The views of a scene show one set of named points, each view turned or mirrored, shifted and resized as a whole, with a little noise and some points left out.

Scene 1
View 1
tisu: |  31 |  23 |  -9 | -14 | -20 | -19 |   4 |  -1 |   6 | -38 | -14 |   2 |  30 |  -3 |   2 | -29 |  13 |  -7 |  16 |  -4 |  11 | -20 |   0 |
sogor: |   2 | -19 | -16 | -36 |  31 |  -3 | -57 |  -6 |  10 |   9 |  73 | -29 |  -7 |  23 |  28 | -21 | -48 |  -4 |  16 |   1 |  -5 | -17 |   0 |
Votu: |   2 |  25 |   1 |  -1 |   9 | -14 |   4 | -20 |  16 |  29 | -12 |   9 |  -3 |   4 |   0 | -19 |  -8 |  -6 |  19 |  -3 |  15 |  -3 |  -9 |
mibo: |  13 |   4 | -12 | -22 |   7 | -12 | -27 |  -4 |  11 | -10 |  32 |  -8 |   9 |  11 |  14 | -24 | -19 |  -7 |  16 |  -4 |   3 | -20 |  -2 |
vug: |  -1 |  22 |  -9 | -11 |   7 |  -4 | -10 | -21 |  14 |  41 |  -1 |   1 |  -9 |  -4 |   1 | -16 |  -9 |  -3 |  27 | -18 |   4 |   0 |  -3 |
lufiz: |  -1 |   1 |  -6 | -16 |  27 | -12 | -27 | -12 |  14 |  21 |  40 |  -3 |  -8 |  24 |  14 | -19 | -38 | -10 |  18 |   5 |   9 | -13 |  -9 |
Pafi: |   0 |   6 |  -3 |  -9 |  24 | -16 | -15 | -16 |  14 |  16 |  29 |   0 |  -4 |  25 |  13 | -23 | -31 |  -8 |  17 |  12 |  13 | -15 |  -7 |
terez: |  25 |  28 |  -5 | -34 | -13 |  11 |  -4 |  -5 |  11 |  22 |  -9 | -37 |   9 | -29 |  15 | -40 |   3 |  10 |  18 | -13 |  -3 |   8 |  24 |
Bav: |   4 |  32 |  -2 |  10 |  -1 | -27 |  12 | -16 |  15 |   7 | -19 |  25 |   6 |  10 | -10 | -18 |   2 | -14 |  20 |  -3 |  22 | -16 | -14 |
pofe: |  18 |   9 |  -7 | -10 |   3 | -29 |  -5 |  -2 |   7 | -39 |  18 |   6 |  23 |  24 |   5 | -24 | -11 | -15 |   9 |  15 |  16 | -32 | -14 |
tatul: |  -2 |  11 |   3 | -13 |  24 |  -7 |  -9 | -14 |  16 |  40 |  21 |  -9 | -11 |  19 |  12 | -26 | -33 |  -5 |  14 |  14 |  14 |  -4 |  -1 |
Rova: |   1 |  26 |   1 |   3 |   9 | -21 |  12 | -17 |  16 |  19 | -12 |  13 |   1 |  11 |  -2 | -23 | -10 |  -9 |  16 |   7 |  21 | -10 |  -7 |
View 2
mibo: |  -5 |  16 |   0 |  19 |  27 | -20 |  11 |  -3 | -22 |  -1 |  27 |  36 |   0 |  -1 |  52 |  -5 |  -3 | -26 |  -5 |  43 |  -8 |  -1 |  -8 |
lufiz: | -17 |  21 |  -3 |  -5 |   0 | -14 |   7 |   7 |  -9 | -10 |  33 |  45 |   3 |  -1 |  35 | -14 |  15 | -22 |  10 |  34 |  -3 |   0 |  -5 |
vug: | -13 |  25 |  -3 |  31 | -14 | -34 | -29 |  17 |   4 |  -8 |  35 |  10 | -16 |   2 |  25 |  16 |  22 |  -4 |  35 |   2 |   1 |  -6 |   1 |
Rova: |  13 |  13 |   1 |  27 |  -3 | -12 |  -7 |   4 | -11 |  -7 |  14 |   9 |  -8 |  -3 |   9 |  -1 |  11 |   3 |   6 |   4 | -20 |  13 |  -5 |
terez: |   3 |  34 |   1 |  37 |   9 | -46 | -27 | -18 | -19 |  23 |  32 |  -8 | -11 | -12 |  55 |  31 | -19 | -26 |  19 |  15 |  -8 | -36 |   3 |
Bav: |  20 |   4 |   3 |  45 |   8 | -13 |  -7 |   9 | -12 | -12 |   6 |   2 | -13 |   1 |   7 |   1 |  13 |  10 |   1 |   1 | -25 |  21 | -12 |
tisu: |  31 |   4 |   4 |  58 |  42 | -24 |   5 | -12 | -32 |   7 |   6 |  -7 |  -9 |  -4 |  38 |  10 | -17 | -10 | -19 |  25 | -31 |   5 | -15 |
pofe: |  16 |   3 |   4 |  15 |  34 |   3 |  34 | -12 | -33 |  -1 |   5 |  33 |   5 |  -4 |  32 | -25 | -11 | -18 | -28 |  39 | -30 |  19 | -16 |
Pafi: | -10 |  21 |  -4 |   1 |   0 |  -9 |   7 |   6 | -10 |  -8 |  26 |  39 |   1 |  -4 |  26 | -16 |  12 | -15 |   6 |  25 | -10 |   4 |  -4 |
tatul: | -11 |  30 |  -5 |  -4 | -14 | -11 |  -3 |   2 |  -9 |  -1 |  32 |  30 |  -2 |  -5 |  23 |  -9 |  12 | -18 |  17 |  12 |  -7 |  -6 |   0 |
Votu: |   6 |  15 |  -1 |  34 |  -1 | -23 | -15 |   8 | -10 |  -8 |  18 |   9 | -13 |  -1 |  17 |   7 |  14 |  -1 |  17 |   4 | -12 |   7 |  -8 |
sogor: | -35 |  26 |  -1 | -21 |   4 | -16 |  14 |   5 | -12 |  -5 |  42 |  66 |   7 |  -5 |  53 | -22 |  11 | -40 |   8 |  53 |   7 |  -8 |   2 |
View 3
tisu: |  25 | -12 | -12 |   9 |  -4 |  19 |  -7 |   9 |  -2 | -14 |   0 |  24 |   6 |  12 |  23 |   7 |  15 | -15 |  -8 | -29 |  20 |  -2 |   5 |
Pafi: |  -5 |   1 |   2 |  11 |  -6 | -14 |  18 |   5 |   2 |  17 |  -9 |  18 |   5 |   7 |   0 |   0 |  -7 |  -1 |  15 |  -8 |   0 | -17 |   3 |
vug: |  -7 | -14 |   9 |   1 |   0 |   7 |  -5 |   4 |   6 |  18 | -14 |  31 |  17 |  -1 |   9 |  -7 |   1 |  -2 |  10 |  10 |   6 |  -6 |  -5 |
lufiz: | -13 |   2 |   7 |  13 |  -8 | -10 |  17 |   4 |   4 |  19 |  -8 |  19 |   6 |   7 |  -6 |  -2 |  -1 |   3 |  19 |  -9 |  -5 | -21 |   9 |
sogor: | -26 |   9 |  13 |  23 | -13 | -15 |  22 |   8 |   4 |  17 |  -7 |  18 |  -1 |   9 | -23 |  -7 |   1 |   3 |  30 | -18 | -12 | -30 |  20 |
pofe: |  16 |   4 | -12 |  13 |  -7 |   1 |  17 |   3 |  -2 |  -5 |   3 |  14 |   1 |  17 |  10 |  10 |   6 |  -7 |   2 | -33 |  11 | -12 |   7 |
Bav: |  15 |   1 |  -9 |  -3 |   0 |   2 |  14 |  -4 |   3 |  14 |  -2 |  21 |   8 |  10 |  20 |   8 |  -4 |   1 |  -3 |  -7 |  13 |  -3 | -14 |
Votu: |   2 |  -9 |   1 |  -3 |   2 |   1 |   3 |   4 |   5 |  16 | -13 |  27 |  13 |   0 |  17 |  -3 |  -4 |  -4 |   2 |   5 |  10 |  -3 | -11 |
View 4
Bav: | -22 |   2 | -21 |   3 |   7 |  25 | -30 | -11 |  11 |  -5 | -14 |   0 |  -5 |  19 |   9 | -26 |   2 |  19 | -15 |  -4 |  16 |  -6 |  15 |
tatul: |  -6 |   4 |  12 | -12 |  -9 |  -1 |   2 |   0 |  14 |   2 |  15 |  -3 |  -6 |   8 |  -7 |  -7 |  10 |   5 |  -1 |  11 |  -3 |  -3 |  -4 |
Pafi: | -15 |   7 |   2 |  -3 | -15 |   5 |   0 |  -1 |  15 |  -2 |  10 |  -1 | -13 |   6 | -13 |  -4 |  14 |   3 |  -1 |  17 |  11 |  -1 |  -4 |
mibo: | -20 |  12 | -11 |   4 | -15 |   6 | -12 |   6 |   2 | -14 |   0 |   1 | -37 |  -4 | -16 |   1 |  26 |   2 | -11 |  21 |   4 |   5 |  -3 |
Rova: | -17 |  -1 |  -7 |  -3 |   3 |  18 | -21 | -11 |  14 |   1 |  -6 |   1 |  -3 |  18 |   6 | -22 |   3 |  18 |  -9 |   2 |   6 |  -5 |   8 |
sogor: |  -7 |  14 |  11 |  -1 | -28 | -11 |  19 |  13 |   7 |  -5 |  24 |  -2 | -28 | -10 | -33 |   9 |  27 | -14 |   1 |  29 |   8 |   4 | -16 |
Votu: |  -9 |   1 |  -8 |  -8 |   2 |  14 | -21 |  -3 |   9 |  -2 |  -5 |  -1 |  -4 |  13 |   6 | -25 |   6 |  12 | -16 |  -3 |  -3 |  -1 |   8 |
vug: |   3 |   3 |  -5 | -10 |  -2 |   3 | -16 |   9 |   1 |  -6 |   3 |  -6 |  -3 |   8 |  -1 | -26 |  11 |   1 | -26 |  -6 | -11 |   4 |   5 |
terez: |  -4 |   1 |  -4 | -20 |   8 |  -1 | -35 |   4 |  -4 | -23 |  -1 |   3 | -28 |  -3 |  11 |  -3 |  26 |  19 | -32 |   6 | -51 |   9 |  -3 |
pofe: | -38 |  10 | -18 |  15 | -10 |  23 | -21 | -11 |   9 | -12 | -15 |   8 | -39 |   5 |  -9 |   3 |  20 |  15 |  -1 |  25 |  24 |  -1 |   3 |
tisu: | -33 |   6 | -31 |   7 |   6 |  28 | -47 |  -9 |   3 | -23 | -28 |   8 | -41 |   5 |   7 |  -5 |  23 |  26 | -21 |  10 |  -2 |   2 |  10 |
View 5
tatul: |  20 |   4 |   6 | -15 |   1 |  -9 |  -7 |   2 |   3 |   5 |   1 |  -8 |  15 |  32 |  -3 |  -2 |  -7 |   3 |   1 |   0 |   3 |   1 |   8 |
Votu: |   8 |   6 |  -7 | -10 |   6 |  -5 |   4 |  11 |  10 |  11 |  -7 |   9 |   4 |  17 |  -4 |  -6 | -21 |  -1 |   2 |  -1 |   3 |  -7 |  11 |
terez: |  -3 | -12 |  17 |  -5 |  16 |  -8 |  -4 |   9 |  24 |   4 |  -7 |   2 |  -5 |  11 |  19 |  -1 |   2 |   8 |  10 | -25 |  15 | -22 |   8 |
mibo: |  18 |  -5 |   3 |   9 |  11 | -22 | -12 |  14 |  12 |  16 |  -1 |  -1 |  25 |  27 |   2 |   1 |  -5 |  14 |   5 |  -5 |   0 | -17 |  -9 |
pofe: |  19 |   5 |  -8 |   9 |  15 | -21 |   4 |  14 |   8 |  23 |   4 |   9 |  37 |  13 |  10 |   5 | -15 |  13 |   5 |  11 |  -9 | -19 | -14 |
Bav: |   6 |  12 | -17 |  -6 |   9 |  -6 |  12 |  15 |  10 |  19 |  -6 |  17 |  10 |   7 |  -4 |  -3 | -32 |  -1 |   1 |   6 |  -3 |  -9 |   7 |
tisu: |   3 |  -1 |  -9 |  13 |  24 | -16 |  12 |  19 |  22 |  24 |  -4 |  22 |  18 |  -3 |  17 |   5 | -16 |  11 |  10 |  -3 |   0 | -30 | -10 |
vug: |   6 |   2 |  -1 |  -8 |   4 |  -9 |  -8 |  14 |  14 |   9 | -11 |   0 |  -3 |  24 |  -7 |  -8 | -17 |  -2 |   0 | -10 |   9 |  -9 |  12 |
Pafi: |  22 |   6 |   1 |  -7 |   2 | -15 |  -8 |   7 |   3 |  11 |   3 |  -4 |  25 |  31 |  -3 |  -3 | -11 |   6 |   2 |   6 |  -3 |  -2 |   0 |
Rova: |   9 |  11 |  -8 | -13 |   7 |  -7 |  10 |  11 |   6 |  13 |  -3 |  11 |  12 |  13 |  -1 |  -4 | -22 |  -1 |   1 |   6 |   1 |  -7 |   8 |
lufiz: |  23 |   3 |   4 |  -4 |   0 | -18 | -17 |   9 |   3 |  10 |   1 | -10 |  23 |  38 |  -7 |  -4 |  -7 |   7 |   2 |   0 |  -1 |  -2 |  -3 |
sogor: |  35 |  -2 |  12 |   0 |  -2 | -26 | -31 |   5 |   4 |   9 |   5 | -21 |  33 |  51 |  -7 |   0 |   4 |  14 |   4 |  -3 |  -2 |  -2 |  -8 |

Which points are out of place in each view (at most two, in the order of its rows)? Write - if all are in place.
view 1 -> sogor
view 2 -> vug, pofe
view 3 -> Bav
view 4 -> -
view 5 -> -
